Points on a hilly landscape, in no order, each with its height.
From any point a ball rolls to the lowest of the 2 points nearest to it. It stops when none of these is lower. Distance is the straight distance between rows; heights are no part of it.
Q_42 (h 738): [151 105 130 132 140  79 105 154  80 119 132 149 107 104 129 144 105 101
 127 118 164 138 123 138 141 126 149 119 150 108 165 120 140 159 130]
Q_790 (h 465): [116  95 156 156 132  91 138 144  98 139 156  52 107 149 130 167 128 126
 139 172 142 113 180 104 125 148 137 126  86 113 119 114 120 152 173]
Q_229 (h 914): [121 136 166 140 139 105 111 110 147  88 161 113 125 169 155  74  73 129
 112 160 106 105 123 119 109 110  99 127  83 148  85  89 117  90 116]
Q_91 (h 476): [106 122 127 126 116  92 128  93 111 152 165 114 122 194 145 133  85 118
 149 155 117  90 118 114 108 150  98 134  51 137 135  91  87 169 103]
Q_862 (h 500): [116 124 123 122 155  68 128  91  86  87 137 194 146 160 111  97 112 154
 136  80 119 127 103 129 146 124 109  98 131 136 140  78 148 116 146]
Q_617 (h 469): [163 174 126 156 132 150 125 120 179 110 148 186 143 123 155 112  99 140
 108 117 103 163 113 145  87 110 137 132 114 132  95  90 136  76  84]
Q_512 (h 412): [158 103 125 157  69 140 122 135 135  71 171 102  65 133 154 189  74 149
 199 119 164 161 135 117 140 127 174 114  65  79 132 135 119 137  64]
Q_4 (h 569): [127 124 127 127  81 137 126 122 119 159 168 100  68 125 128 158  95 142
 124 132 124 151 131  97 108 139 145 126  92 103 140 152  92 142 138]
Q_92 (h 714): [119 123 150 119 100 120 114 143  82 141 129  85 116 146 106 149 119 134
 175 170 147 113 121 103 143 139 114 148 114 155 117 147 100 158 120]
Q_18 (h 701): [111 123 155 129 164 121 129 141 143  74  91 181 186 105 116 141 164 118
 120  88  93 117 126 136 144 103 137 121 185 127 122 141 165 152 139]
Q_651 (h 442): [155 128 110 112 167  75 122 100  94 142 108 203 113 143 135  58 103 130
  96  58 135 134  91 145 130 129 117  90 152 135 139  86 151 128 157]
Q_717 (h 624): [100 130 101  95 187 114 132 107 136 134  78 148 156 140  69  56 123 146
  87  86 107  99 139 151 140 158  81 121 178 153  99  91 181 133 252]
Q_228 (h 413): [145 174 127 143 127 150 132 151 204 136  98 140 142 113 123 142 115 157
  99 123  96 143 104 138 114 105 118 134 176 174 140 164 130  87 122]
Q_552 (h 543): [ 99 105  98 133 118  91 133 114  78 138 114 145 105 183 107 148  78 122
 114 117 132 109 155 125 133 158 121 144 123 118 155 101 107 159 195]
Q_749 (h 417): [132 178 164 143 173 161 158 136 151 168 135 106 135 120 156  90 154 131
  75 167 121 142 150 121 110 114 164 138 146 138  95 118 144  65 147]
Q_819 (h 596): [127 133 133 142  77 137 130 109 122 178 178  54  86 167 159 112  85 119
 108 156 120 120 146  93  72 121 112 135  70 126 131 149  96 146 116]
Q_388 (h 475): [ 93  87 100 125 131 108 136 133 103 141 107 134 149 128  98 204 170 106
 156 125 138 122 140 134 145 154 107 139 123 108 156 114 137 198 153]
Q_76 (h 454): [160 120 142 156 100 183 148 141 146 106 183  88  74 110 169 179 116 141
 181 138 130 176 165 111 134 112 173 134  56  70  82 123 130 119  75]
Q_529 (h 685): [156 142 132 137 114 149 110 122 137 137 169 116 109 105 191 106  96 130
 101 154 120 133 126 140  91 134 157 116  94 110 113 124 112 109 111]
Q_901 (h 460): [113  72 117 141 194  57 125 126  72  89 142 169 147 135  90 103 137 105
 143  95 147 114  98 153 192 131  96 117 147 112 137  86 179 176 157]
Q_335 (h 581): [ 90 119  94 102 138 109 127 119 104 152  87 138 113 159  79 121  82 119
 113 115 135 107 173 119 148 159 127 115 146 128 134 102 135 157 245]
Q_769 (h 840): [159 121 106 133  70 164 111 146 145  82 143 126  80  76 135 177 143 147
 172 109 135 135  86 124 142 113 156 131  99 108 163 181  80 113  66]
Q_751 (h 437): [100 117 120  93 153 104 114 106  95 166 118 118 171 105  72 107 122 104
 116 136 148 106 132 113 153 114  92 140 148 155 113 101 160 153 176]
Q_818 (h 674): [ 89 100 122 103 173 127 132 127 111  87  84 181 176 123  81 134 139  99
 134  70 125 121 133 139 153 135 118 120 190 123 131 126 156 175 169]
Q_362 (h 772): [139 189  91 120 132 196 170 154 207 189  84 127 123 107 157  88 122 163
  46 127 113 147 144 158  98 136 181 112 176 141 120 156 135  58 161]
Q_381 (h 507): [ 99 120 121 121 121  96 140  91 120 138 139 160 136 174 124 153  93 131
 132 128 111 119 125 131 115 156 116 132 101 153 143 100 103 144 135]
Q_8 (h 790): [126 124  86  86  99 120 116 125 108 139 106 174 109 126 151 139 114 121
 122  91 142 153  87 151 112 131 132 113 111 125 185 109 115 141  97]
Q_191 (h 313): [128 115 125 143 132  89  90 117 130 100 134 151 182 120 132 106 119 113
 122 130 149 104  70 126 126 120 120 105 126 147 144 109 126 135  97]
Q_204 (h 282): [150 134 140 144 159 110 139 123  92 161 145 129 129 146 122  89 108 129
  94 115 148 144 154 136 127 133 132 118 143 115 109  98 147 122 179]
Q_709 (h 680): [137 136 115 137 157 123 143 102 162 179 130 106 128 145 159  31  77 114
  40 111 113  89 145 144  69 131 114  98 140 133 105 105 126 101 189]
Q_682 (h 551): [ 94 107  68 101 146  63 116 100  93 137 121 183 155 143 105  89 106 109
 103  98 127 117  68 139 104 141  80 108 122 159 174  85 114 135 117]
Q_556 (h 271): [153 108 164 142 111 108 102 134 129  91 155 122 142 130 144 120 114 120
 152 140 146 118 106 120 134 118 137 132  92 140 109 128 117 129  76]
Q_102 (h 589): [100 130  95  83 189  83 140  80  81 127 129 190 154 122  95  84 182 135
 117 104 117 107  93 139 154 123  52 135 148 123 144  83 164 157 127]
Q_504 (h 766): [130 121 105 100 141  90 114 123  77 118 123 200 123 109 127 126 142  98
 113  83 145 149 110 144 128 114 133 130 137  94 179 123 155 152 102]
Q_34 (h 501): [159 157 124 128 149 133 142 109 145 106 122 214 146 151 145  92 123 154
  98  85 113 159 108 147 115 111 113 121 132 113  90  92 145 103 117]
Q_126 (h 592): [116 114 173 119 111 134 139 166  94 129 101  69 105 132 105 198 149 134
 189 165 141 126 193  87 183 149 168 139 131 105 126 185 128 152 185]
Q_788 (h 366): [100 143 120  96 182 125 171 138 130 163  94 169 141 150 124 140 141 128
  85  82 103 124 162 167 116 162 127 140 149 113  96 100 155 127 187]
Q_418 (h 827): [125 117 123 111  72 151 122 142 142 131 126 118 102  95 116 170 149 137
 130 131 119 133 101 119 135 119 121 136 129 154 154 175  88 129  92]
Q_618 (h 885): [159 168 134 126 158 100 130  94 148 166 179 150 133 141 173  56 119 141
  86 182 105 109 105 153 102  96  88 161 121 148 110  94 141 122  85]
Q_691 (h 403): [115 152 176 125 118 184 167 141 155 113 106  56 128 138 131 174 182 145
 142 174  96 147 186  93 132 148 169 141 130 126  96 170 120  55 130]
Q_88 (h 544): [119 134 122 132 161 104 136 104 138  96 107 180 142 177 118 107  66 151
 105  88 112 125 128 140 146 127 131 101 137 143 120  97 126 106 188]
Q_503 (h 913): [126 135 150 112 132  98 112  71 112 137 132 122 131 181 114  65 115 150
 113 148 111  92 107 116 141 114  72 127 130 174 105 111 122 136 161]
Q_96 (h 325): [104  67  89 136 131  52 114 111  51  63 109 180 154 152 105 146 158 101
 172 116 160 140  92 132 148 141 123 107 127  90 194  99 135 149  98]
Q_484 (h 608): [136 160 110 152 128 213 143 172 168 118 120  57  90 106 153 164 155 144
 119 130 126 157 194 114 144 175 194 103 142 103 140 189 110  52 197]
Q_542 (h 631): [102 135 151 113 191 113 153  87 124 150 139 161 169 135 102  71 175 134
  77 121 118 120 110 145 149 121  75 144 139 146  99  87 177 147 159]
Q_426 (h 846): [128 124 144 152 133 106 107 155 126  28 119 215 167 134 134 118 151 123
 175  98 122 128  85 138 150  93 130 109 145 130 139 122 135  84  63]
Q_881 (h 406): [ 93  47  64 142 129  76 133 142  63 110  91 160 140 150  95 165 133  97
 196 112 187 118 126 143 172 136 137 119 132  89 209 111 147 196 130]
Q_865 (h 368): [ 92  98  91 110 115  70 117  91  64 168 138 142 147 162  97 108 136 103
 143 144 146 101 108 109 136 144  74 137 108 146 178  76 122 196 139]
Q_279 (h 582): [ 92 109  91 123 111  75  88  85  90 134 127 146 136 177 121  75  90  99
 102 118 134  97  94 126 102 120  82 101 121 160 168 115  84 138 136]
Q_121 (h 350): [135 128 127 166 149  87 134 122 105 117 162 121 120 197 160 110  78 125
 104 121 140 132 155 129 127 143 139 107 111  96 101  94 133 131 160]
Q_639 (h 666): [ 82 116  64  84 165 100 126  87 116 133  61 185 157 131  56  69 128 127
  99  61 132  96 101 159 148 137  56 115 161 158 119  91 168 143 204]
Q_107 (h 926): [153 144 150 162 149 112 107  82 172  81 176 145 164 171 172  40  67 137
 128 137 103 112  95 151 117  89  80 134  99 157  76  67 131 104  69]
Q_828 (h 873): [103 126 150  96 128  93 128 132  87  90 112 160 185 131 115 139 190 114
 198 127 115 116  92 100 150  98 110 143 124 160 128 137 129 113  55]
Q_488 (h 865): [148  97 130 131  95 136 116 157 101 130 160 135  95  96 136 168 151 104
 158 123 145 148 114 111 152 105 171 152 141  84 150 161 121 169  69]
Q_337 (h 937): [156 131 139 153 125 104  85 117 145  70 181 173 165 136 155  29 126 125
 125 139 108 107  51 131 117  96  88 150 119 171 128  83 120 110  56]
Q_56 (h 757): [154 191 110 147 124 194 150 136 205 179 121 109 109 105 172  94 113 164
  82 154 118 154 132 159  77 114 168 128 147 137 116 144 107  60 118]
Q_280 (h 549): [151  88 171 100  77 103 142 147 109  93 162 113  98 131 148 162 118 120
 217 147 132 130 117  93 135 124 131 134  41 124 123 131 114 121  31]
Q_485 (h 649): [134  76 107 144 113  51  87 118  68 112 157 109 123 146 115 113  97  71
 159 152 175 104 115 114 126 134 116 105  94 117 172 133 105 161 113]
Q_553 (h 458): [101  55 143 143 132  56 117 129  74  67 130 136 153 199 120 115 117  96
 174 129 156 100  86 129 179 135 102 111 108 146 157 109 121 145 123]
Q_756 (h 843): [150 111 142 138  79 132 101 149 149  48 113 157 125 157 118 163 114 128
 162 121 127 158 122 114 157 111 147 124 141 150 144 145 101  98  95]
Q_575 (h 376): [170 160 155 129  99 182 127 182 149 106 111 123 104  79 134 175 174 142
 157 138 102 148 157 104 136  80 172 148 159 118 106 184 118 116  97]
Q_729 (h 548): [119 123 132  89 163  79 117 111  81 121 152 170 165 119 120  93 183 119
 140 136 127 110  73 118 165 119  59 154 128 134 134 102 159 166  78]
Q_125 (h 724): [137 146 166 177  92 202 130 107 211 115 152  62 118 116 175 121  93 151
 125 166 101 152 156 117  79 126 150 129  85 142  87 117  96  69 106]
Q_55 (h 622): [133 143  88  86 127 152 111 150 137 170  62 128 107  90 113 141  87 119
  84  94 139 121 146 151 128 181 136  94 161 123 133 153 126 140 206]
Q_648 (h 615): [109  73  94 145 109  56  84  90  66  98 155 139 146 197 121  68 121  67
 155 139 157  94  93 121 113 130  90 102  99 140 186 120  69 122  85]
Q_560 (h 626): [170 162 126 171 106 180 108 139 182  70 145 105  81 120 175 122  65 151
 150 144 143 163 151 133 105 140 194 120 103  90  82 120 111 106 111]
Q_146 (h 447): [126  94  83 123 187  65 142  95  63 132 122 183 131 161  97  75 133 127
 140  75 155  99 120 133 173 137  89 127 139  89 148  67 157 173 192]
Q_994 (h 414): [110 126 118 113 109 197 151 130 124 184 119  89  91  86 123 195 169 131
 128 120 132 139 163 127 123 150 158 121 141  77 145 181 121 174 161]
Q_153 (h 396): [112 171 130 132 205 148 172 122 172 176 106 111 167 100 133  71 155 143
  64 159 139 122 143 156  88 125 145 128 176 149  94 120 176  62 167]
Q_874 (h 237): [119  88  96 162 117  85  89 124 100  61 125 173 175 133 137 123 140 101
 133 110 168 148  79 134 139 127 134  92 106 107 168 103 113 132  66]
Q_448 (h 737): [114 113 159 103  95 134 156 134 107 147 132 109 118 138 105 200 158 133
 177 157 121 116 145 102 131 154 128 167  95 111 116 144 117 168 111]
Q_789 (h 192): [172 124 178 139 115  90 111 140 154 143 169  90 148 114 124  79 124 112
 110 174 130  87  93 113  96  95  88 154 105 181  99 129 106 110  65]
Q_441 (h 536): [140 159 112 113 157 128 150 129 175 130  94 201 161 118 134  86 127 158
  72  91  89 128 127 153 119 117 135 123 167 143 105 110 149 105 156]
Q_17 (h 642): [121 109  97 100 142 138 116 123 139 136  75 147 168  73  93 150 146 105
 103  80 140 132 138 156 130 151 103 139 176 125 124 141 151 187 161]
Q_253 (h 730): [ 91  90 125 110 145  97 131  90  91  98 101 181 173 147  47 121 144 107
 162 105 142  91  84 124 175 128  66 148 144 138 156 110 141 146 143]
Q_310 (h 466): [113 156 144 140 116 209 142 139 134 171 110  47 100  77 133 166 190 137
 109 160 145 151 175 113 122 145 165 139 137 113 131 180 132 138 174]
Q_66 (h 869): [182 146  89 140  85 156  89 155 187 103 114 170 120  93 176 123  86 152
 120  95 128 142 102 141 102 117 165 103 134 140 138 122 108 104 113]
Q_620 (h 899): [132 164 163 126 146  99 122  86 117 158 156  95 110 173 146  50  90 113
 104 169 115 100 118 128  92 108  93 144 120 151 118 108 112 136 124]
Q_597 (h 704): [123 108  95 114 125  87  84 141  81 138 108 150 129 113  89 120 109  87
 137 105 177 117 104 154 127 165 112  94 151 138 171 115 130 173 162]
Q_853 (h 383): [ 95 118 118 120 158 156 119 122 149 189 125  79 153 114  96 105 128  99
  87 150 132 114 132 139 140 140  92 143 151 159 101 110 140 152 182]
Q_176 (h 552): [132 182 122 144 152 175 141 157 176 120  94 125 122  89 150 173 151 147
  89 101 100 160 173 151 127 133 173 119 172 112 109 159 141  81 161]
Q_554 (h 859): [132 116 136 113 134 113 120 125 110  80 151 203 184 134 146 121 169 116
 178 123 111 132  92 132 141  97 117 137 131 131 135 106 139 115  39]
Q_687 (h 889): [131  93 153 102 133  83 120 130  52 101 129 145 154 125 105 136 147 111
 201 134 142 121  90  88 143 109 115 133  97 114 129 137 133 139  59]
Q_368 (h 563): [161 167 154 159  79 237 161 123 207 119 144  58  85  98 161 147 173 187
 152 145  99 172 183 108  95 114 179 130 117 113 121 178 102  35 100]
Q_339 (h 424): [106  97 141 140 129 124 127 145 122  96 101 140 130 144 115 213 137 120
 156 109 127 125 146 142 151 148 128 121 125 112 136 147 129 164 161]
Q_449 (h 630): [121 143 106 129 132 134 138  89 167 138 141 155 136 173 173  63  75 142
  82 107 111 119 113 172 100 117 107 130 137 182 132 109 113 103 130]
Q_138 (h 394): [117  72 139 139 166  51 126 115  62 104 137 122 141 166  99 120 142  98
 157 138 159  97 127 137 171 146  99 140 118 111 153  95 163 197 144]
Q_422 (h 371): [100 135 170 123 153 161 137 141 140 169 104  68 155  99  96 132 161 111
 106 169 134 131 154 117 144 126 114 137 164 165 109 148 139 113 181]
Q_555 (h 617): [112 138 112  99 139 146 104 177 135  92  61 153 147 130 100 169 124 118
 111  98 132 134 148 134 178 144 143 121 196 112 141 167 145 125 207]
Q_309 (h 612): [ 97 110 104  99 164 129 108 134 159 127  78 165 174  69  99 101 165 102
  88  77 135 107  84 173 126 123  98 127 182 146 144 131 163 148 137]
Q_726 (h 293): [113 141 111  90 146 157 171 123 118 205 110 159 115 110 128 140 143 132
  96  89 115 142 163 136 118 157 130 143 142  88 132 128 150 145 175]
Q_81 (h 358): [126 150 122 100 127 178 156 131 124 198 127 119 111  95 147 151 167 131
  94 117 121 158 128 134 109 137 147 146 138 104 147 156 129 159 113]
Q_209 (h 565): [178 120 176 145  97 170 157 147 192 133 156  67 118  79 155 130 175 146
 137 189 112 127 138 101  93 120 159 160  85 137  82 155 112  79  56]
Q_421 (h 707): [130 143 104 108 182 104 146  93 137 196 143 131 137 116 156  51 105 126
  45 118 112 116 127 159  96 124  92 125 129 145 122  88 161 144 160]
Q_216 (h 375): [125 114 113 139 109 148 153 137 135  98 126 122 109 128 120 235 120 151
 145 107 108 135 171 134 134 158 157 116 102 101 146 148  97 143 149]
Q_871 (h 370): [133 143 160 125  90 173 160 144 156  92 114  90  87 136 145 209 148 165
 174 144 101 162 195  98 132 127 170 146  97 101  99 166 107  92 108]
Q_688 (h 540): [136 139 134 140  70 175 148 116 141 162 166  59  92 103 153 184 145 172
 130 152 121 142 156 108 105 147 144 126  83 122 120 171 101 114 119]
Q_935 (h 545): [111 125 128 118 147  75 124  75  64 102 149 173 142 182 116 101 158 129
 156 111 123 125  89 114 150 117  91 137  96 128 146  95 127 136 100]
Q_36 (h 426): [108 133 108 111 115  80 122  84  66 178 168 145 117 171 132 103 117 108
 129 158 141 101  96 103 122 149  76 149  88 108 165 105 127 188  88]
Q_223 (h 256): [159 131 165 152 119 130 113 157 161 154 160  79 151  94 129  93 131 118
 102 174 135  95 106 131 129 111 118 142 131 150  86 163 127 117 121]
Q_616 (h 884): [139 116  75 139 100 129  94 136 154  64 111 180 146 125 157 128  74 127
 108  85 117 136  93 166 129 135 166  88 127 134 142 113 122 101 126]
Q_74 (h 518): [134 154 126 133 121 184 138 143 165 108 128 150 119  94 153 191 151 163
 111  70 106 159 153 160 116 126 148 118 142  90 123 169 109 124 112]
Q_837 (h 583): [185 120 167 124 108 178 145 162 187 104 177  83 117  56 173 161 180 137
 174 138  94 133 137 106 108  95 148 163  91 126  95 155 115 102  31]
Q_258 (h 668): [117 118 170 141 190  86 127 110 105  93 158 153 181 150 118 110 158 132
 124 117 100 109 130 129 165 116  94 135 111 135  83  92 159 146 142]
Q_590 (h 319): [122 128 180 109 147 137 143 149 137 162 136  74 161 102 107 132 167 115
 131 170 127 109 139 115 137 116 111 159 121 161  86 154 129 132 112]
Q_772 (h 467): [109  76  92 122 107 105 151 147  61 113 116 154 114 145 126 197 135 106
 193 112 158 140 130 121 172 124 160 131 132  67 183 160 149 195 112]
Q_737 (h 683): [120  75 126 122  92  81 105 136  70 129 125 107 105 145  86 157 132 103
 185 138 168 100 111 101 133 145 114 115 110 133 169 137 108 180 111]
Q_672 (h 516): [100  83 129 139  88 107 147 166  63 126 119 112  69 175 111 215 125 131
 208 148 146 120 159 112 174 115 153 151 110  79 172 153 147 185 126]
Q_532 (h 363): [143 157 166 159 127 157 124 145 114 150 142  61 111 126 153  94 142 132
 112 199 133 152 168  99 111 135 173 127 141 120  99 133 126  69 146]
Q_193 (h 653): [149 141 122 143 138 152 133 115 176 138 146 139 109 142 189  52  72 128
  72 103 114 120 140 158  81 136 147 112 113 123  98  97 128  95 139]
Q_659 (h 741): [149 200 151 166 124 187 132 134 209 137 132 104 127 111 174 116 120 168
 109 186 115 152 125 138  76 108 163 153 123 142  98 106 133  64  88]
Q_382 (h 510): [154 154 143 156  86 203 152 137 157 160 153  42  85  68 141 165 185 170
 135 162 126 119 158 112 114 137 154 135 140 122 119 193 110 104 122]
Q_165 (h 324): [148 160 171 120  97 128 129 160 117 118 101 130 110 117  96 157 136 137
 162 151 123 143 139  73 156  97 156 147 158 115 135 167 128 131 126]
Q_905 (h 632): [ 97 123  78 104 101 117 113 118 137 158  92 139 159 110  89 123 123 128
 102 122 147 117  92 145 125 124  94 108 164 179 169 142 104 141 139]
Q_119 (h 878): [130 104 135 129 115 135 135 160 119  77 131 143 119 110 121 208 174 109
 184 108 124 124 153 104 160  95 148 138 157  83 134 197 124 155  90]
Q_256 (h 875): [162 163 150 115 139 111 145 113 141 158 172 129 131 127 163 111 134 138
 113 161 108 145 111 111 103 113 101 169 116 131 121 102 134 126  49]
Q_265 (h 441): [159 173 111 156 139 140 118 131 204 117 121 180 161 131 130  99  87 145
  94 120 107 132  74 153 113  96 126 145 154 170 119 115 130  64  86]
Q_829 (h 866): [154 139 145 119 113 123 118 146 103 143 171 146  98 104 139 109 153  97
 132 150 113 140  88  94 117  98 116 178 103 117 140 121 136 147  40]
Q_131 (h 554): [120  91 165 138  81 144 140 162 105 122 127  49  66 150 135 216 116 153
 185 143 138 130 173 104 150 144 162 114  97 108 142 173  99 147 139]
Q_38 (h 672): [102 158  85  82 140 153 182 139 179 192  57 141 162  88 120 124 133 152
  72 101 100 137 130 166 116  97 113 118 159 159 139 150 148 128 153]
Q_600 (h 191): [126 136 145 137 144 140 138 122  87 163 132 116 103 132 115 150 135 113
 127 125 147 147 173 121 128 149 132 140 145 110 125 128 160 149 167]
Q_370 (h 830): [127 121 123 130 110 120 103 143 142  60  93 194 143 131 120 136 144 127
 161  95 129 132 100 142 146 118 157 113 169 131 157 159 116 119  93]
Q_625 (h 365): [135 121 114 123 179  86 122  90  77 143 132 148 112 150 102  52 100 102
  97  90 149 109 129 132 139 122 115 116 148 116 121  79 161 145 207]
Q_103 (h 333): [113 144 108 127 177 148 146 136 182 188 116  93 173  90 107  75 107 125
  55 135 121 117 132 178 116 136 107 111 178 181 101 128 159 112 188]
Q_987 (h 697): [112 118 102 113 133 141  98 118 103 205 113  79  97 125  68 119 106  81
 118 146 163 127 149 107 116 166 111 142 135 123 125 136 136 202 201]
Q_322 (h 629): [154 152 133 178 120 202 139 152 172 107 143  63  96 132 158 161 129 162
 132 154 137 151 162 117 118 163 183 111 122 109  98 162  92  51 167]
Q_974 (h 514): [ 97 124 152 138 139 134 146 110  98 176 139  42 130 157 136 138 140 129
 116 197 105 116 166 106 116 136 109 152  91 155 102 106 124 122 169]
Q_679 (h 337): [123 145 173 132 141 122 115 141 154  94 120 146 148 137 117 122 115 140
 141 136 119 114 113 121 149 127 130 146 140 161 102 136 109 114 138]
Q_261 (h 855): [151 131  84 150  76 158  98 138 184  96 117 155 123  88 160 161 136 175
 130  88 132 145  84 140 107 108 141 106 108 122 143 143  96 114  70]
Q_882 (h 542): [151 160 172 174 101 207 170 137 169 157 142  49 100  76 159 152 202 144
 130 180 126 159 158  83  78 144 172 140 112 106 108 161 122  57  80]
Q_303 (h 662): [115 138  92  98 126 133  96 128  98 188  87 114  89  97  76 134  98 105
 118 110 155 127 116 141 119 164 109 113 159 133 144 146 134 163 181]
Q_694 (h 272): [151 166 165 129  90 144 140 149 137 124 133 111  98 140 130 138 116 144
 161 173 132 146 132  87 119 109 162 149 134 139  90 145  97  93  97]
Q_619 (h 314): [150  89 106 158 100 103  94 160  87  70 126 153 141 113 127 164 159  96
 181 117 172 145  86 125 138 123 157  97 116 108 171 156 114 132  48]
Q_798 (h 445): [105 171 132 116 129 184 166 147 135 165 104  99 135 159 128 164 147 143
 103 141 123 137 192 105 147 162 161 117 152 111 116 156 120  93 194]
Q_766 (h 379): [144 154 139 127 129 158 122 132 153 152 129 135 128 136 122 140 104 129
  96 124 131 128 118 136 126 136 126 129 149 152 119 146 101 107 146]
Q_509 (h 652): [102 138  82  76 100 159 150 119 157 186  78 119 132 103 112 157 123 138
  95 111 128 127 129 149 122 120 110 122 150 171 170 156 122 152 156]
Q_676 (h 573): [136 143 102 109 154 111 106 139 140 128  95 186 169 108 118  50 146 136
  71  95 127 117  97 162 122 100 102 115 181 160 112 100 174 131 135]
Q_41 (h 700): [ 90 112  98 104 154  80 130  62 104  93  90 183 167 167  59  65 134 147
 135  90 143  85  81 134 160 142  73 119 149 157 147  97 143 144 200]
Q_515 (h 541): [110  89  98  94 138 101 102 133  62 135  89 158 139 112  56 147 163  84
 164 131 161 116 133 120 142 126  82 135 146 105 154 100 162 218 146]
Q_805 (h 579): [159 157 128 153  95 234 138 127 229  68 147  87  91  86 152 177 141 166
 173 125  96 163 182 121 132 112 176 132 108 107  95 153  97  62  92]
Q_984 (h 611): [106 118  96 103 130 111 107 113 155 161 121 134 147 146 119  71  78 118
  75 127 122  95  94 160 105 121  95 111 157 190 152 127 108 126 158]
Q_470 (h 468): [144  74 151 144 120  94 143 173  88 110 158  97  98 139 156 173 130 122
 193 143 153 138 161 127 167 127 147 118  87  88 121 142 148 158  79]
Q_879 (h 515): [147  84 186 119  93 119 152 159 110 120 152  62  75 139 150 173 120 140
 215 164 131 120 149 105 127 135 160 137  69 105  94 152 122 133  88]
Q_858 (h 587): [ 81 107  71 112 133  84  87 110  75 115 116 182 178 122  90 100 166  93
 131 104 146 128  66 152 134 133  90 113 143 160 186 113 111 110 106]
Q_773 (h 585): [103 135 123 127 164 105 138 113 127 127  86 121 149 162  93  94  90 135
  78 102 118 108 156 140 133 171 106 100 159 143 110 106 139 115 246]
Q_205 (h 478): [126 136 162 137 149 149 137 132 133 117 132 155 149 120 160 194 160 130
 153  94 112 133 154 148 132 125 130 125 123 109 111 138 136 133 110]
Q_175 (h 584): [114 179 123 155 145 213 149 149 190 111 107  80 103  92 153 195 185 156
 125 100 112 159 202 143 114 158 192 110 155  75 130 179 120  57 157]
Q_520 (h 735): [111 164 115  94 164 123 152 107 113 206 132 110 139 101 132  88 130 133
  70 160 110 142 133 127 101 107 117 148 136 136 136 107 169 157 142]
Q_750 (h 598): [177 141 144 176  83 194 102 142 207  55 129 107  90  92 164 161  93 154
 195 137 117 169 153 114 122  95 182 140 101 104  96 122 111  80  83]
Q_960 (h 346): [162 109 131 151 138  86  98 120 101 109 187 133 120 168 178  70  80 104
 146 151 148 105 115 111 132 109 142 113  90 115 134 108 125 150  89]
Q_317 (h 586): [144 146 111 122 116 167 124 192 163 128  76 117 112 104 126 160 133 133
 101  87 120 145 159 148 148 153 156  95 174 109 136 163 121 122 205]
Q_571 (h 464): [135 168 189 139 174 148 142 129 128 148 123 150 140 117 134  99 166 154
 109 132 100 127 137 131 128  86 142 153 159 133  96 121 163  97 128]
Q_178 (h 328): [119 135 148 146 119 138 131 135 157  73 138 100 112 145 127 192 125 147
 140 151 109 157 146 139 138 153 169 129 103 115 108 136 101 103 124]
Q_544 (h 369): [143 111 164 153  94 137 116 144 161  52 137  93 103 167 149 189  88 138
 193 134 142 155 156 129 152 132 162 121  71 118 108 125  95 108  98]
Q_535 (h 499): [127 135 136 113 142 100  99 135  74 133 142 146 142 108  95 118 153 118
 134 145 133 119 107 117 155 110 100 145 160 150 104 123 146 159 119]
Q_115 (h 415): [ 97 147 149 119 151 167 143 139 155 155  70 100 160 115  87 165 122 124
 108 121 111 125 175 125 143 132 124 123 164 151 136 152 133 112 221]
Q_646 (h 311): [177 154 171 146  98 146 147 136 145 138 173  69  97 165 139 117 121 136
 139 191 111 146 159  74 103 145 172 156 104 128  74 138 114  63 100]
Q_876 (h 290): [130 135 131 142 141 127 133 165  90 158 100 109  83 133 103 164  98 112
 136 127 152 139 171 115 136 150 170 120 175  67 128 153 165 166 187]
Q_474 (h 416): [131  96 145 160 140  88 133 146  87 132 187  94 113 168 171 149 109 107
 148 159 138 131 173 119 145 152 119 130  82  93 111  92 133 156 117]
Q_846 (h 731): [115 126  93 115 190  90 144 104 182 167 141 161 183 129 146  33 106 144
  47 117 118 105  78 191 114 117  69 113 151 175 132 104 175 141 127]
Q_526 (h 709): [114 135 129 118  98 170 136  79 181 140 174  94 127 138 185 127  94 144
 111 157  94 140 139 139  98 131 128 130  70 148 106 113 110 116  98]
Q_54 (h 853): [171 117 144 139  67 137 103 155 129 111 175 132  73  85 151 146 149 118
 159 129 125 139 102 113 131 101 149 148  98  96 138 157 107 137  31]
Q_678 (h 811): [133 121  91 114  98 160  94 141 115 117 103 162 124  78 123 150 149 121
 130  90 138 140  84 144 120 114 149 118 158 140 191 171 110 145  96]
Q_653 (h 239): [157 117 172 125  93  99 120 123 169 134 161  99 121 148 140  84  97 120
 154 171 114 100  98 103  82  99  83 144  63 177  97  99  92 100  27]
Q_6 (h 764): [100 163 127 121 119 152 139 112 110 225 148  69  99 112 144 110 120 121
  77 164 142 137 150 109  89 151 122 125 124 133 138 130 142 157 155]

For each start below, name the point where the ball stops.
Q_41: Q_865
Q_18: Q_556
Q_846: Q_556
Q_38: Q_556

Call two points neighbours if one is among the 2 nearest of the other. Go from one point of each pair to the other, from neighbour to neighbour, staying as low as possible. Name the highest point that can't be avoided.
Q_789 / Q_103: Q_853
Q_103 / Q_694: Q_749
Q_556 / Q_874: Q_191
